A landscape with many valleys, sampled at points; each row gives a point and its height.
From any point a ball rolls to the lowest of the 2 points nearest to it. It stops when none of these is lower. Distance is the straight distance between rows; heights are no part of it.
Q_210 height 3.65: [107 167 154 146 126 110  85 182 175 142 127  75 152 192 120 108 142 157
 126 123 128  88  79 121 143 107  72 126 128 138]
Q_322 height 5.99: [144 105 164 119 112  51 121  77 116 128 159  86 132 160 170 115 154 112
 125 144 136 114 157 112 119 170 154 165 118 151]
Q_396 height 4.80: [132 122 195 120 105 126  93 105 124 120 188 136 146  83 172 112 106 211
 129 124 122 131 168 120 143 207 120  88  99 134]
Q_402 height 6.60: [130 107 110  84 133 132 139 142  90 113 124 168 126 159 161 145 124 151
 146 129 136 150 130  57 135 176 117 154  81 119]
Q_321 height 6.72: [127 159 127 136 128 130  84 175 126 111 176 141 138 166  93 139 102 155
 140  67 115 161 103  81 157  57 120 131 111 105]
Q_795 height 3.90: [105 135 146 158 117 107 122 143  77 107 104 114 122 130 161  96 110  81
  95 154  98 154  98 142 121 164  89 105 136 153]
Q_979 height 5.10: [161 112 125 103 169 173  69 161 152 109 116 135 148 129 138 189 114 122
 118 123 150  72 104  95 143  85 106 170 134  97]
Q_925 height 7.20: [ 82 105 150 116 133 175  95 148 143  67 119 151 146 128  74 110 132 128
 115 160 132 137 161 119  84  83 151 104 154 119]
Q_896 height 8.19: [144  90 197  88  96  92  65 137 146 165 126 101 138  86 154 128 107 185
  94 111 102 106 114 118 120 199  87  69  86  93]
Q_480 height 6.68: [140 140  91 124 143 105 111  76 127 125 146 134  94  44 105 184 104 171
  86 154 123 200  65 142 118  60 180 130 131 129]
Q_371 height 2.95: [114 139 232 146 119  74 112  91 121 131 121  94 111 111 153  92 123 123
  86 130  73 150 127 146 189 159 123 111 120 161]
Q_523 height 6.05: [139 102 132  97 110 141 109 134 121 146 138 141 100 146 129 153 181 145
 153 142 144  67 109  78 178 142 124 219 130 140]
Q_931 height 4.74: [117 149 134 105  80 172 105 140 181 103 106  99 119 160 151 148 115 175
 149 147 113  96 176 123 106 118 128 173 159  71]
Q_680 height 5.75: [134 174 124 108 111 115 125 114 146 102 151 118 160  87  78 127 144 149
  92 140 112 160  67 179  81  58 188 153 145 114]
Q_769 height 5.28: [151 124 131 148 150 166 103 151 117 134 138 103 150  55 123 201 152 117
 111 147 161  51  77 136 148 100 105 144 164 105]
Q_295 height 5.41: [ 93 138  87 108 120 125 149 169 122 160  93 117  89 149 188 150 102 154
 155 148 109 102 145 118 131 133 129 200 150  72]
Q_976 height 5.86: [126 120 117 127 150 138 148 122 135 135 186 182 141 132 111 142 177  88
 124  61 178 171  66 116 107 106 152 104 107 136]
Q_945 height 4.09: [142 128 242 100 121  67 109 101 110 158 157 121 130 120 167 133 112 189
 119  89 119 138 159 150 182 168 127 116  91 124]
Q_821 height 2.90: [167 102 113 129  94 180 125  99 138 111 160 143  97  79  85 140 170 112
 134 123 150  90 143 127 189  97 171 164 158 156]
Q_448 height 5.80: [128 129 128 110 121 138 145 136 127  98  87 116 136 129 138 106  88 130
 107 108 122 136 137  83 162 176  68 105 109 160]
Q_792 height 5.96: [ 93  85 113  88 131 106 149 124 106 186 100 138 100 137 182 164  95 147
 160 123  95 100 154 102  88 162 109 189 135  81]
Q_917 height 4.76: [ 91 142  84 163 129 113 151 182  58 125 140 152 127 163 134 139 153 118
 134 149 150 157  98 145  97 124 136  86 134 104]
Q_21 height 3.54: [128 126 229 135 118  77 113  69 122 151 149  99 147 120 158 111 135 144
 117 100 123 148 178 165 178 161 140  95 118 172]
Q_230 height 5.32: [137 133  81 121 169 158 160 180 152 136  87 115 149 151 173 146 102 103
 145  89 153 106 136  91 143 136  87 136 117 116]
Q_588 height 3.18: [170 106 111 112  87 147 129  88 112  77 108 150 102 116 150  70 131  87
 124 177 110 130 166 151 136 141 159 163 127 191]
Q_420 height 8.56: [169 168 108 129 135 109 182 121 160 126 146 118 124 140 161  85 129  88
 127 119 144  83 105  99 168 151 121 184  91 167]
Q_989 height 3.81: [154  98  85 135 170 164 109 121 121 105 121 119 123  96 123 215 113 122
 134 114 138 106 161 130 151  73 149 114 161  81]
Q_244 height 2.01: [144  91 126 109 139 208 122 105 145  71 128 170  93  83  84 127 150 110
 112 139 133 124 149 128 161  92 182 138 140 136]
Q_107 height 5.12: [ 93 100 114 129 151 132 140 186  80 106 140 164 102 155 136 167 167 125
 123 160 143 127  96 127 105 118 146 135 139  96]
Q_194 height 2.61: [ 94 164 172 172 139  87 139 115  57 125 134 192 127 117 105  98  96 116
 128 155 117 174 150 115 156 139 118 119 108 148]
Q_447 height 7.42: [ 90 115 136 128 117  90 112 152 153 201 109  67 121 192 152 132 129 148
 158 123 109 105 136 108  81 147 105 166 140  82]
Q_602 height 3.80: [115 189 100 144 129 128 160 176 139 117 138 140 125 121  96  97 121 133
 116  76 104 136  78 129 175  82 113 116 127 155]
Q_521 height 5.02: [ 66 166 147 147 121 139  98 157 120 118 143 185 140 148  47  88 130 158
 141 153 132 162 145 133 138  85 139  98 149 137]
Q_128 height 6.56: [118 122 129 120 107 104 147 138 157 155 101  92 121 126 134 132  61 149
 142  91 103 110 186 105 101 168  67  99 146 125]
Q_160 height 8.55: [ 84 113 184 127  92  81  98 133 155 125  84  85 103 124  99  75 125 121
  78 163  93 125 118 105 126 153  98  91 119 151]
Q_845 height 5.70: [135  98 149 103 111  91 131 106 111 123 144 136  81 159 132 136 172 121
 132 167 135  90 132  91 143 165 143 194 126 141]
Q_670 height 7.43: [141 116 168  87 129  95 112 136  96 146 115 110 138 129 150 121  91 196
 122  98 110 136 120  88 166 188  80 126  69 124]
Q_40 height 6.89: [122 132 130 125 124 123 117 157 181 161  97  84 146 175 117 142  86 171
 151  75 125 106 169 117 139 126  53  96 143 144]
Q_568 height 7.74: [167  81  90 101 143 109 118 116 141 147 171 135 149 198 121 135 147 118
 154  80 179 148 140  65 139 137 135 131  90 153]
Q_640 height 6.75: [ 92 141 123 122  90  82 137 144 100 188 133 112 114 173 141 146  87 177
 179 117 102 148 170 121 116 169  91 130 136  97]
Q_431 height 5.11: [177 119 109 130 118 130 187  93 148 139 129 146 105  98 115 102 177  83
 120 121 131  94  97 174 132 115 158 181 132 180]
Q_310 height 6.74: [118  94 152 121 133 152 150 101 141 107 155 200 115 141  87 121 140 121
 144 138 168 145 190  74 118 124 157 147 112 120]
Q_672 height 7.00: [108  91 123 104 187 149 108 158 144 206  85 111 149 173 180 149 119 139
 149 116 131  79 104  93 105 127  96 193 103 114]
Q_22 height 4.85: [129 141  71 172 155 120 186 163 110 145 125 106 114 130 164 168 161 121
 125 133 139 104  87 193 105 109 146 137 160 105]
Q_502 height 8.24: [165 134 112  95 136  80 130 111 146 146 136  93 134 161 185 104 124 138
 140 135 142  86 134  81 169 167 128 209  90 145]
Q_3 height 6.50: [130  86 124  80 153 163  95 140 132 174  97 142 131 160 165 151 156 160
 142 139 144  76  91  76 162 150 101 214  99 135]
Q_327 height 6.67: [135 161 117 133 148 111 178 111 150 140 154 130 139  73 124 153 134 117
 104  50 137 187  68 142 108  46 176 137 121 112]
Q_174 height 5.49: [ 98 136 122 115 134 109 122 166 114 119 112 165 119 174  96 133  88 176
 122 123 125 162 148 118 166 118  80  77 123 165]
Q_762 height 6.13: [115 135 170 123 137 134 138 122 196 102 118  98 129 131  78  72 138 105
 119  93 105  89 133  79 137  99 115 145 120 151]
Q_820 height 4.29: [118 135 179 168 108 136 126 110  79  93 140 122 125 122 200  85 132  90
 111 162  91 177 116 142 139 178 133 139 124 163]
Q_95 height 7.41: [107  81 119 138 125 148 117 148 121 114  78 125 103 115 116  78 148  77
 121 177 110 124 131 193  61 117 135 103 157 136]
Q_309 height 7.14: [107 170 146 149 104 121 114 143 135 173 140  84 141 217 134 143 154 139
 184 100 120 111 123 137 121 134 102 157 141  80]
Q_191 height 4.28: [164 122  75 142 149 160 145  95 125 152 143 201 129  80 106  88 157  67
 155 109 166 191 123 155 111 125 191  95 101 152]
Q_558 height 6.51: [148 117 168 105 114 100 145  95 170 121 115  80 126 144 106  72 126 130
 124 100 128 102 162  72 155 158 104 135  91 150]
Q_328 height 5.97: [154 155  81 119 123 149  83 104 134  82 154 118 178 151  94 157 121 113
 129 116 149 140 119 149 108  82 141  85 141  75]
Q_489 height 5.34: [129 153 130 125 126 114 163 121 107 108 121 152 111 126  97  88  98 103
 126  90 105 151 146  94 189 135 105 111  98 170]
Q_83 height 7.82: [145 117 153 112 146 103 138 144 106 162 130 116 125 162 107 114 108 172
 153  69 116 138 125  56 175 140 102 152  56 122]
Q_703 height 5.33: [124 180  59 158 113 123 185 165 109 137 112 100 110 156 165 132 110 126
 165 107 123 129 156 138 152 122 133 132 138  86]
Q_551 height 7.01: [154 116 121 115 122 147 123 129 154 131  83 116 106 128 182 136 142  87
 101 179 161  65 120 122 161 186  94 167 137 167]
Q_707 height 3.77: [167 115  83 104 113 190 128 134 141  99 126 147 101 113 130 154 156 129
 126 130 159  92 138 102 210 126 143 167 141 148]
Q_550 height 2.15: [109 121 224 142 100 111 109 121 131 137 137  79 135 104 198 117 143 147
  81 139  89 170 118 125 169 200 124 102 131 142]
Q_686 height 7.30: [109  73 151 130 123 168 117 137 126  96  83 145  78 110 107 117 172  91
  89 190 119  90 118 153 102 126 134 131 159 149]
Q_454 height 6.28: [135 100 184  96  81  80  96  89 149 116 147  82 131 118 195 113 141 164
 100 163 114 126 154 101 122 194 156 156 112 129]
Q_796 height 3.79: [109 148  94 173 107 160 161 118  96 127 126 120 123 146 103 109 141 119
 170 140 121 161 171 189 118 109 161  86 148 102]
Q_555 height 6.49: [112 143 158 127  95  53 115 117 122 186 151 117 108 136 150 162  64 180
 137 133  76 147 178 150 125 179  96  92 152 111]
Q_524 height 5.25: [138  97 160  90 110 111 110  97 113 110 167 156 144 120 159 120 110 200
 139 164 142 129 169  81  98 207 132 139  86 128]
Q_481 height 4.08: [131 127 185 121  91 126 112  73 132 103  98 118 130  94 117  50 107 101
 123 149  84 148 174 122 139 167 124 115 109 193]
Q_684 height 4.61: [163 139 129 136 123 172 169 133 154 124 126 142 101  77 130 127 171 112
  99 152 148  68  76 152 171 117 133 184 135 165]
Q_759 height 5.40: [163 135  88 122 163 172 105 124 170  85 113 118 149  56 104 131 114 127
  81 142 116 118  80 177 119  65 160 129 151 135]
Q_333 height 5.37: [134 150  72 159 147 137 184 161 121 124 121 120 138 103 153 155 163 155
  97 132 132 158  44 185 105  83 156 126 142 126]
Q_29 height 5.14: [139 191 101 141 145 143 165 178 167 105 149 125 156  98 144 124 118 137
  99  97 139 131  52 132 141  61 134 142 119 124]
Q_423 height 5.03: [151 113  58 119 122 117 125 116 122 122 172 183 144 138 124 102 158  87
 113 132 175 166  99 127 122 126 169 108 119 198]
Q_600 height 2.62: [111 155 109 136 122 161 105 178 117 108 105 142 132 101  68  62 138 125
 145 144  95 159 115 187 124 101 142  84 145 161]
Q_645 height 6.30: [112  45 131  77 139 148 116 125 107 174  93 155 114 141 153 188 137 154
 156 124 131  94 149  94  91 172  99 165 133 112]
Q_288 height 2.87: [134  74 110 107 155 204 123 137 130  74 110 165 118 113 117 179 132 122
 111 131 155 136 157 111 142 105 145 107 141 109]
Q_433 height 6.80: [145 193 114 139 122 137 119 124 122 141 156 105 157 184 148 168 140 134
 182 103 128 106 108 146 118 101 135 173 122  46]
Q_477 height 5.94: [123 128  95 132 148 119 171 149 103 165  87 122  81 117 188 167 113  89
 145 142 128  79 141 139 145 148 122 186 152  91]
Q_378 height 5.09: [139 119 110 139 138 143 181 119  92 113 162 196  76 101 114 137 170 104
 125 145 145 140 111 133 143 116 182 149 112 119]
Q_980 height 6.90: [103 106 187 132 121 112 147  87 131 121 132 169 134 126  78  82 115 140
 136 150 147 137 193  75 107 159 123 123 101 133]
Q_876 height 8.70: [ 66 141 162 145  97  95 108 163 137 113 127 103 108 163  86  77 160 134
 108 154 102 117  94 123 108 119 114 111 141 147]
Q_624 height 7.94: [129  78 158  99 117  80  97 118 155 207 111  77 146 106 175 131 104 152
 118 113  96 104 124 101  81 198  89 108 104  75]
Q_920 height 5.43: [ 89 181 134 154 130 119 122 140 121 136 183 178 141 104  49 100 134 130
 147 109 121 175 114 155 114  57 179 106 142 120]
Q_250 height 6.96: [ 93 163 140 145  79 124 149 133  97 154 136 138 107 195 113 149 124 159
 190 122 128 159 182 144 134 145 111 108 141  91]
Q_728 height 4.56: [160 102  73  92 148 182 144 144 134 113  87 154 121 136 170 175 135 118
 131 116 164 102 139  98 168 156 115 147 125 135]
Q_41 height 6.16: [140 129 142 112 153 131 118 102 162 102 170 151 142  97  76 135 125  80
 114  70 128 126  99 129  99  57 167 141 132 110]
Q_549 height 5.48: [ 76  96 130 121 147 112 111 192  75 139 136 142 125 197 135 143 148 156
 144 152 138 141 102  88  86 141 115 147 119  93]
Q_108 height 5.15: [120 177 123 148 112 153 146 154 201 129 117  72 115 148 160 109 111 109
 138 157 128  70 167 155 126  96 135 157 157 103]
Q_318 height 4.70: [ 87 137 135 162 139 151 132 144 103 116 111 198 124  95  58  54 123 113
 140 167 131 166 153 127 111 107 160 119 127 120]
Q_633 height 8.41: [111  86 202  99  87  88 104 127 159 126 108  95 114 108 113  98 117 171
  90 147 113 120 135  83 112 182  93  89  90 121]
Q_143 height 2.53: [166 115  89 124 123 181 150 126 114  77  73 141 120  97 144  63 121  75
 114 146 111 135 115 155 136 149 119 125 113 165]
Q_127 height 7.07: [114 104 130 107 139  80 110 149  82 198 108 106 145 146 158 152  77 180
 147  91 105 141 129 109 113 180  64 108 104 109]
Q_475 height 6.95: [132 120 131 117 142 111 104  88 123 136 144 166 176 149  73  81 135  99
 131 119 170 165 147 105 156 154 117  74 103 201]
Q_918 height 6.57: [146 163 100 133 117 154  97 151 135 132 131 109 174 192 124 173 105 145
 180  59 134 144 158 120 146  86  95 110 136  94]
Q_123 height 8.83: [ 64 131 188 144 116  55 112 154  91 138 146 124  99 166  93  88 131 150
 116 174 112 142 115 105 125 142 105 111 115 123]
Q_610 height 5.07: [102 110 159 109 132  82  99 133 139 141 116 153 123 151 106 134  75 196
 107 148 124 140 171 149 113 156  71  47 134 165]
Q_180 height 6.33: [105 121 165 122 135 119 123 124  75 124 142 134 163 117 203 157  99 153
 134 122 120 167 143 101 122 217  95 102 112 132]
Q_271 height 6.78: [150  94 151 100 117  81 116  78 129 135 145 106 173 157 104  97 132 130
 132 104 162 134 176  98 143 159 115  93  98 173]
Q_389 height 3.20: [ 86 169 132 151 124  89 113 150  77 124 114 178 110 144  97  84 106 123
 115 169 102 166 123 167 149 128 113  90 136 177]
Q_120 height 7.02: [123 121 105 119 143 154  97 168 132 164 116 103 175 188 141 167  99 168
 173  69 120 129 150  89  94  97 101 150 122  99]
Q_962 height 5.20: [126 169 174 120  75 162 107  98 140  93 132 103 140 178 104 144 132 143
 163 124 116 120 167 136 109 118 124 143 138  53]
Q_346 height 2.49: [ 81 105 148 148 108 101 134 136 106 151 127 146 136 140 114 136  91 149
 144 153 144 143 191 119  55 167  91  82 149 109]
Q_301 height 5.55: [176 150 118 108 100 137  84  93 151 101 132 102 166 182  95 159 114 115
 147 128 143  87 152 137  91  88 122 143 136  55]
Q_526 height 4.75: [109 176  82 127  84 155 160 171 131 123  97  94 103 160 178 117 109 153
 140 154 121 132 147 141 141 160 127 154 155  78]
Q_969 height 3.74: [138 147 107 153 161 145 160 133 122 159 139 177 121  45  75  87 133  96
 166  88 122 204 113 160 113  93 186  95 103 134]
Q_242 height 5.64: [147 120 116 144 138 153 169 117 105 127 165 162  81  53 120 189 175 150
 109 125 135 145  70 132 168  87 176 148 129 123]
Q_589 height 5.24: [154 140 129 141 118 112 188 106 111 131 129 140 118  91 113  59 150  63
 134 112  98 134  89 167 103 136 142 155 108 173]
Q_806 height 6.39: [127 128  97 145 163 153 145 153 100 169 108 114  99  92 157 198 140 120
 165 127 138  61 132 134 171 103 130 174 156  80]
Q_535 height 6.91: [168 136  93 114 131 112  94 123 122 125 160 136 108  54 107 212 109 161
  86 134 158 124  43 113 153  71 133 150 126  84]
Q_297 height 5.47: [139 103  93 116 131 148 132 106 137 137 181 196 121 109 116 156 193 108
 110 110 198 167  74 154 119 105 184 115 125 172]
Q_823 height 6.53: [119  98 156 121 159 153 121  99 151 107 178 176 133 137  74 132 142  80
 139  93 158 141 145  97 110  85 166 131 124 112]
Q_409 height 6.27: [150 135 108 110 109 106 148 103  83  99 157 172 130 148 173 138 117 129
 150 145 144 163 176  76 144 162 160 159  98 145]
Q_944 height 4.77: [132  90 143 127 132 180 108 147 126 118 100 120 112 104 123 175 173 103
 114 146 159  55 114 124 155 135 106 151 173 127]
Q_395 height 5.81: [121 140  76 133 118 125 183 160  93 129  95 127 123 137 151 152  78 120
 163  86 124 150 189 112 131 134 104  95 133 110]
Q_634 height 6.18: [142 187  95 107 104 129 105  90 131  99 169 133 165 107  77 138 135 163
 107 140 140 190  56 166  96  88 170 100 118  95]
Q_771 height 5.44: [146 100 117 129 109 103 151  99  96 133 170 177  90 144 108 148 170  94
 139 154 160 107 148 122 142 138 165 165 137 154]
Q_259 height 6.29: [111 136 165 149  90  60 110 103 134 173 112 100 115 145 148 141  79 123
 104 146  76 161 173 173 127 162  94  76 174 147]
Q_787 height 3.47: [100 110 160 139 117  80 123 134 100 146 108  84 132 139 174 133 109  93
 100 144 108 144 130 115  95 189  92 104 147 116]
Q_648 height 6.35: [171 173  73 142 134 149 128  47 128  94 162 113 143 130 102 167 121 129
 152 121 120 154 132 152 122  92 169  92 123  61]
Q_491 height 6.04: [121 160 114 130 128 140  86 175 132 117 136 139 146 202 101 153 117 168
 141  83 127 151 114 122 179  84  86  96 131 139]
Q_834 height 6.54: [147  90 147  90 102 117 106  92 160 117 104  96 131 119 197 139 126 135
  90 163 129 106 142 102 107 219 109 139 129 148]
Q_858 height 2.19: [107 167 127 145 140 107 142 191 143 125 126 106 126 158 118  95 123 137
 117 106 119 109  79  98 164 116  82 133 118 141]
Q_902 height 6.06: [172 138 132 110 146 149  97 142 139 114 163 155 118  84 122 189 129 130
 112 112 148  82  66 101 171  78 133 189 121  91]
Q_15 height 3.12: [ 95 146 206 174 130  81 133  89  66 124 159 159 144 124 152 113 120 138
 135 158 135 168 158  96 137 176 132 140 104 127]
Q_383 height 6.77: [138  94 124 101 136 128 142 116 146 149  79 106 116 135 185 154 113  97
 120 135 137  90 151 103 111 198  90 155 135 129]
Q_177 height 1.93: [128 175 114 134 121 178  88 113 123 111 132 122 176 115  66 109 159 127
 148 130 112 166 106 212 104 104 159  66 148 129]
Q_577 height 2.42: [ 96 158 132 121 121 127 111 119 148 138  95 136 120 210  89 127 137 136
 135 118 120 138 146 191 152 128  95  73 159 171]
Q_278 height 5.23: [115 187 137 116 100 142  91 141 157  82 146 116 165 119  67  87 144 128
 112 128 101 118  82 155 101  70 143 122 155 136]
Q_936 height 1.82: [118 182 150 133 107 167  96  97 141 113 117 113 163 168  72 128 149 106
 151 101 117 126 131 188 132 105 115  76 164 128]
Q_621 height 4.66: [137 114  70 153 145 167 167 135 120  99 100 106  83 111 139 161 112 145
 139 138 113 120 184 150 149  86 169 136 157  86]
Q_659 height 3.25: [143 140  45 183 152 160 167 118 117 125 132 109 130 113 130 137 145 130
 153 123 110 167 123 188 114  84 173  76 140 113]
Q_173 height 7.67: [ 97  77 160 109 125  95  86 169 147 186  94  69 134 167 138 123 135 173
 122 127 121 113 109  92  79 164  86 123 110  96]
Q_216 height 3.26: [145 114  87 155 141 152 171 142 135 119  66 106 116 117 161  97 107  61
 113 129 129 107 140 163 115 136 105 121 145 136]
Q_118 height 5.85: [157 149 126 130 149 127  94 149 155 146 138 101 150 112 134 194 119 108
 125 155 159  30 110 165 117  73 112 154 162 102]
Q_714 height 5.19: [192 162  56 147 151 137 123  57 169 118 139  91 140  90  95 173  95 130
 121 158 127  93 126 180 128  75 154 128 151 106]
Q_966 height 2.89: [ 80 118 139 140  94 133 125 143 135 129 113 105 134 172  98 123 130 126
 147 134 135 132 180 139  81 123 110  82 164 127]
Q_715 height 7.32: [155  98 141  57 100 110  86  99 119 159 137 100 159 120 199  98 116 212
 125 115 113 108 117  94 119 195 133 166  68 112]
Q_756 height 7.18: [103  58 161 108 114 140 118 129 134 114  83 137  87 136 131 154 152 106
 101 176 140  99 157 111  75 171 113 123 153 135]
Q_853 height 5.67: [112 169 123 151  85 107 153 157 188 166  99  64 102 142 164  91  85  98
 121 162 106 101 166 123 128 147 103 146 153 111]
Q_788 height 3.87: [132 166  97 150 128 171 118 146 182 113  99  81 171 123 116  92 126  92
 126 121 124  95 120 187 105  78 121 101 165 144]
Q_443 height 7.04: [ 90  98 163 115 121 140 139 141 127  86 107 147 113 138 102  94 125 121
 108 165 131 137 146  91  97 145 118 119 123 136]
Q_243 height 6.08: [152 164 117 144 147 126 212 131 165 145 149 144 134  97 131 131 149  97
 114  59 143 135  66 133 134  85 149 162 109 138]
Q_772 height 4.72: [104 123 210 113 142  75  91 112 138 121 116 153 120 108 141 123  70 190
  70 157 101 149 155 161 139 158 105  61 117 156]
Q_9 height 3.64: [104  77 125 147 144 152 135 139  97 114 117 138 100 131 110 181 145 120
 136 166 146 111 180 159  95  96 157 116 178  92]
Q_850 height 8.78: [164 145 119 140 134  72 161  91 126 137 157 103 153 156 135  92 156  75
 123  95 142 111  89 120 140 164 111 135 105 181]
Q_543 height 5.89: [160 175  87 147 147 127 153 115 154 135 135  92 180 108 149 186 140 148
  98 148 158 133  63 200 105  75 147 136 148 120]
Q_86 height 3.91: [158 114  95 153 162 175 170 151 146 126  86 122 110  88 155 130 142  88
 100 151 143  73  88 188 133 116 114 136 146 149]
Q_90 height 4.37: [118  87  94 153 175 188 130 144 103  96 107 186 115  79  95  90 139 119
 131 191 135 171 130 162 109 101 179  99 125 116]
Q_48 height 3.66: [157 128 147 129  86 128 120  80 150  85  99  96 114 114 168  52 128  81
 103 161  94 125 140 130 132 166 132 160 119 187]
Q_780 height 7.47: [113 129 131 113 178 118 119 184 152 174 106  89 141 168 182 104 124 131
 124 141 138  84  72  83 134 160  79 171  85 122]
Q_725 height 7.23: [107 126 193 124 147  61 128  95 121 147 115 130 113 137  62  84 123 104
 121 117 107 126 148 130 151 131 111  91 110 173]
Q_208 height 6.81: [173 133 118 119 152 139 138 121 157 141 180 163 112 131 137 178 158 112
 142  68 151 102  87 100 165  90 152 195 114 112]
Q_432 height 5.68: [134  70 127 112 135 126 109 107 136 133 183 175 127 168  92 149 196  96
 129 140 187 111 125 115 119 119 153 136 144 171]
Q_660 height 6.14: [132 111 140 144 156 139 134  78 114 131 169 168  90  34  88 181 145 136
 111 135 132 171  90 156 126  65 201 136 132 117]
Q_900 height 4.78: [119 162 117 143 148 108 168 130 117 149 148 170 117 118  73 106 127  85
 138  58 113 154 108 123 163  97 125  96 112 162]
Q_144 height 4.68: [170 116  73 127 163 150  90 109 141  97 132 115 140  81 102 193 107 122
  90 142 146  96 100 158 129  68 140 107 160 107]
Q_487 height 6.92: [151  67 140  58 123 134  99 112 141 169 102 120 124 152 157 118 141 203
 128 140 129  84 116  72 124 179 123 199  77 127]
Q_564 height 3.49: [117 160  71 147 136 158 123 164 115  97 164 144 140 125 126 144 140 144
 122 102 136 179  93 130 131  71 157  70 128 102]
Q_47 height 7.99: [168  68 119  80 123 100 124  99 130 155 158 131 141 170 125 129 127 177
 162 109 149 126 185  61 115 152 143 170  82 140]
Q_370 height 6.10: [119 117 114 122 130 129 163 134  73 122 111 155 143 120 176 166  85 117
 148 117 137 160 176  96  96 185  99  93 118 118]
Q_89 height 5.57: [109  76 170 105 131 112  97 130 103 149 145 151 141 118 143 126 101 191
 133 154 134 126 140  84  64 210  93  98  88  97]
Q_699 height 4.64: [120 188 142 133 114 121 100 161 182  98 147  96 169 149 119 111 149 136
 101 138 129  83  60 142  93  77 109 144 146 132]
Q_518 height 3.29: [ 92 114 127 133  86 150 151 135 127 111 121 123  93 151 118 136 122 150
 149 166 127 128 213 148  82 118 159 129 167  83]
Q_873 height 4.62: [134 142 152 173 116  99 134  77  82 113 167 121 148 136 175  86 143  77
 144 130 108 161 145 148 132 150 152 142 122 189]
Q_818 height 7.44: [ 90 129 181 140 151  73 117 138 136 147 154 124 119 172  46 104 139 136
 138  94 106 122 126 117 146  79 113 108 122 147]
Q_298 height 3.60: [ 89 155 115 167 105 128 122 132  79 155 109 160 130 166  93 103 133 110
 153 166 135 163 154 200 118 134 117  61 155 141]
Q_222 height 5.95: [151 109 103 127 134  69 121 102  92 131 177 143 176 156 168 144 111 134
 155 117 166 167 196  76 125 146 150 126 100 162]
Q_662 height 1.81: [152 160  45 149 156 159 123 104 138 106 151 116 151  87 140 159 129 156
 112 118 121 199  72 162 110  71 173  66 134 120]
Q_958 height 4.20: [120 167  99 159  95 185 156 122 131  90 115  88 100 147 139 108 145 147
 143 159 106 137 143 178 140 131 160 131 150  77]
Q_643 height 6.86: [141 118  85 129 173 159 142 170  98 143 116 149 114 103 166 202 172 120
 134 122 159  86  71 126 169 123 127 151 139 102]
Q_115 height 3.24: [102 148 106 143 115 152 126 169 140 113  81 105 136 135  97  77 125 103
 114 118 107 123 116 155 129 110 100  84 157 164]
Q_516 height 3.41: [110 102 128 125 134 141 114 160 157 110 105  99 142 167 129 149 132 119
 133 117 137  98 153 119  82 101 109 130 165 104]
Q_908 height 4.48: [112 145  98 151 140 137 179 165  97 105 164 174 102 104 118 120 150 127
 117 116 128 172  82 121 128  84 171 113 110 104]
Q_329 height 1.32: [156 132  75 131 145 183 168 144 134  91 104 148 110  67 115  69 133 102
 123 111 101 155  96 150 147 106 159 120 110 145]
Q_909 height 6.36: [172 191  99 148 137 119 145  94 139 132 162 101 145 131 142 197 141 143
 143 146 140  87  97 185 120  93 156 163 140  67]
Q_734 height 6.98: [121  87 119  90 148 164 123 174 128 127 110 141 145 161 137 150 110 172
 145  87 130 141 133  56 110 147  98 137  96 118]
Q_166 height 5.83: [170  93 103 132 119 156 146  76 135 166 157 150 116  62 104 170 188 110
 123 100 172 156  90 179 142  91 184 134 147 175]
Q_895 height 7.37: [156 121 121 119 152 126 151 129 146 136 161 133 123 169 122 126 142 112
 157  60 138 127 114  57 160 121 126 172  81 120]
Q_361 height 2.97: [124 104 183 146 120 112 125 107 140 158 122  71 153 104 222 148 123 103
 100 128  88 151 140 116 109 217 110 114 154 119]
Q_87 height 4.18: [122 103 147 106 148 158 121 160 159  91 111 129 111 149 132 138 153 122
 106 135 134  79 105  88 131 121 112 169 134 126]
Q_75 height 4.12: [117 111 142 120 119 148 121 146 164 127  90 102  95 123 138 176 116 132
 138 140 121  59 187 125 115  99 128 181 183  87]
Q_503 height 4.02: [125  71  93 154 174 184 116 124 106 101 117 142 115  85  97 152 151 120
 123 172 125 133 130 190 107  81 168  89 163 122]
Q_112 height 6.20: [145 121 152 112 128 110 125 122 158 145  92  80 152 108 175 128  67 141
 103  98 118 112 146 109 144 204  53  89 121 148]
Q_897 height 1.96: [ 78 134 149 157 126 105 126 154  65 120 115 183 146 131 131 123  91 148
 120 174 153 173 152 104 112 164  91  94 125 128]
Q_829 height 6.11: [173 150 114 123 158 158 138 104 173 109 136 130 128  31 118 163 103 139
  75 131 139 118  65 150 162  64 155 160 128 132]
Q_404 height 5.61: [138  93 154 117 125  64 111  94 111 141 190 121 169 120 178 130 116 188
 152 131 154 129 207 101  98 162 165 141 110 136]
Q_838 height 4.50: [153 160  87 161 144 160 145 119 171 110 119  79 139 115 137 136 121 111
 130 135 123  80 144 194 120  71 155 137 161 110]
Q_995 height 2.82: [139 140  89 135 162 185 123 144 142 101 132 145 121  42  84  83 122 131
 142 114  94 198 108 155 121  79 195  99 115 129]
Q_696 height 4.63: [163 128  93 142 128 123 121  89  98 130 144 180 167 115 117  73 138  51
 158 137 146 176 145 153 111 139 162 109 110 188]
Q_23 height 4.38: [100 126 203 132 114 119 101  98 113 109 103 147 133  89 130  85  84 144
  95 160  97 164 163 130 137 177  99  82 119 179]
Q_38 height 7.89: [138 157 160 109 139  88 131 139 146 146 112  74 136 142 175  80 113 133
 111 132 133  98  98  80 177 180  86 162  74 127]
Q_573 height 4.92: [141 160 160 163 119 109 136  95  70 125 137 158 132  87 128  57 124  60
 161 130  78 167 121 169 134 142 133 133 106 181]
Q_207 height 7.09: [107 129 161 138 152 116 126 102 119 151 120 168 141 117  44  69 135  66
 145 119 127 145 152 128 121 140 132  94 116 176]
Q_851 height 5.69: [120 139 151 124 138 147 134 133 167  91 129 129 128  89  68  75 147  92
 119 101  93 113 108 137 101  72 168 147 141 141]
Q_977 height 6.03: [109 164 127 169  80  84 133 129 150 176  96  75 108 167 130 101 109  86
 122 139  99 121 144 164 135 148  84 102 169 141]
Q_411 height 4.39: [116 127  87 161 137 103 171 161  67 132 113 117 106 150 170 142 130  81
 123 142 127 129 110 159  93 153 122 123 152 105]

For each start below, name the point where the ball stops.
Q_633: Q_411
Q_925: Q_897
Q_670: Q_936
Q_818: Q_858

Write out the way that a ball takes from each point below.
Q_123: Q_160 > Q_633 > Q_896 > Q_624 > Q_173 > Q_447 > Q_309 > Q_433 > Q_909 > Q_543 > Q_333 > Q_22 > Q_411
Q_756: Q_443 > Q_980 > Q_310 > Q_823 > Q_41 > Q_851 > Q_278 > Q_699 > Q_210 > Q_858
Q_876: Q_160 > Q_633 > Q_896 > Q_624 > Q_173 > Q_447 > Q_309 > Q_433 > Q_909 > Q_543 > Q_333 > Q_22 > Q_411
